Each row is a point on a landscape with many valleys, with its height.
From any point a ball rolls to the lowest of the 6 points nearest to it. It stops when none of these is lower. Distance is the straight distance between rows; heights are no part of it.
pip: 47, 37, 79, -2, 39, -36, 12, 46  height 1.20
Dubeb: -5, 8, -42, 27, -41, 28, -21, -46  height 4.91
Mem: -35, -21, -56, -5, 7, -4, -1, 5  height 2.58
nef: 41, 32, 34, 23, -12, -9, 0, -24  height 3.96
Baf: 11, 18, -14, 26, -35, 18, -16, -46  height 0.78
Mipo: -14, -6, -76, 28, -46, 30, -24, -37  height 5.17
sela: 13, 38, 30, 21, -41, 1, -22, -55  height 1.35
Karum: 11, 10, -12, 5, 17, -4, -3, 5  height 3.77
Fil: -23, -12, -68, 11, -6, 6, -11, -8  height 2.95
lelur: -9, -13, 30, -32, 36, -9, 14, 35  height 6.33
figus: -26, -18, -91, 31, -41, 29, -23, -26  height 3.53
vut: 34, 25, 7, 19, -13, 0, -3, -23  height 3.97
num: -19, -29, 20, -37, 26, -4, 20, 32  height 2.13
Vur: 30, 22, 5, 17, 4, -4, -2, -7  height 3.95
feza: 15, 25, 3, 26, -35, 14, -17, -46  height 2.28
Gafe: -51, -42, -31, -23, 10, -6, 13, 14  height 2.61
favav: -16, 9, -49, 29, -54, 37, -30, -54  height 5.13
Voriv: 26, 20, -6, 20, -13, 5, -7, -29  height 3.28
lili: -11, 19, -24, 25, -52, 31, -30, -62  height 2.05
tekud: -16, -9, -78, 24, -29, 19, -18, -22  height 3.29
Ror: -17, -15, -2, -23, 29, -8, 6, 25  height 2.39
dafum: -39, -44, -9, -32, 15, -1, 21, 20  height 3.49
Mesob: 23, 18, 82, -24, 46, -24, 18, 56  height 1.46
Kas: 0, 2, -47, 13, -7, 7, -12, -12  height 3.37
nagad: 0, -1, -57, 23, -24, 17, -16, -25  height 3.54
Ruzon: -16, -46, 28, -46, 24, 0, 32, 39  height 1.78
tiz: 10, -6, 71, -36, 41, -10, 23, 51  height 9.12
Lopap: -3, 1, 12, -14, 36, -10, 4, 25  height 3.92
Zurud: 2, 5, -44, 23, -32, 21, -17, -36  height 3.69
runi: 3, 1, 41, -24, 40, -13, 10, 37  height 8.93
Kero: 29, 25, 72, -14, 46, -27, 12, 45  height 1.12
tem: 4, -28, 64, -46, 32, -3, 34, 52  height 5.80
seseg: -30, -31, 0, -31, 21, -5, 14, 21  height 2.22
Fule: -36, -24, -30, -16, 15, -4, 2, 14  height 2.42
bub: 20, 15, 11, 5, 27, -11, 0, 16  height 3.31
fimel: 2, -56, 42, -44, 19, 1, 48, 52  height 1.67
Som: 29, 37, 32, 21, -30, -3, -11, -44  height 0.85
Ruvok: 47, 34, 57, 7, 31, -28, 4, 27  height 1.10
Fodul: -3, 0, -31, -1, 18, -3, -4, 8  height 4.08
napok: 7, -83, 23, -38, 15, -4, 67, 62  height 1.34
foze: -8, -70, 23, -42, 10, 0, 53, 46  height 1.65
Pil: -3, -41, 47, -46, 26, -1, 36, 47  height 1.94
Dunol: -28, -56, 10, -38, 14, -2, 34, 33  height 1.86
bep: -9, -7, -14, -13, 26, -12, 2, 18  height 2.60
sef: 53, 33, 47, 17, 8, -21, 4, -1  height 1.69
lav: -41, -22, -72, 7, -3, -1, -10, 1  height 3.02
Gora: -19, 46, 11, 27, -52, 11, -41, -68  height 2.87
Gutul: -15, -5, -47, 4, 7, 2, -7, 3  height 3.27
nupov: -4, 29, -7, 25, -49, 23, -29, -58  height 1.21
Tar: -31, -18, -87, 19, -15, 10, -15, -10  height 3.15
kova: 37, 27, 35, 7, 29, -17, 6, 19  height 1.58
gefi: 35, 27, 53, -4, 39, -26, 5, 34  height 0.88
Niv: -27, 58, 11, 29, -53, 2, -55, -74  height 6.49
Kad: -6, 46, 24, 22, -47, 2, -34, -66  height 1.72
zole: 27, 30, 14, 23, -27, 6, -10, -38  height 3.17
Nelib: -37, -25, -105, 32, -38, 21, -22, -24  height 3.30
Ligip: 39, 32, 83, -11, 45, -32, 15, 53  height 1.22

For each start below, name the point where the ball stops.
Vur: Som
Gora: Baf
tiz: gefi

Call two points neighbours if one is among the 6 nearest of the other. Go from one point of each pair to the other, from neighbour to neighbour, staying as low as possible. Name the highest point that can't be avoided.
Som and napok: Zurud
napok and gefi: bub
Baf and Som: sela
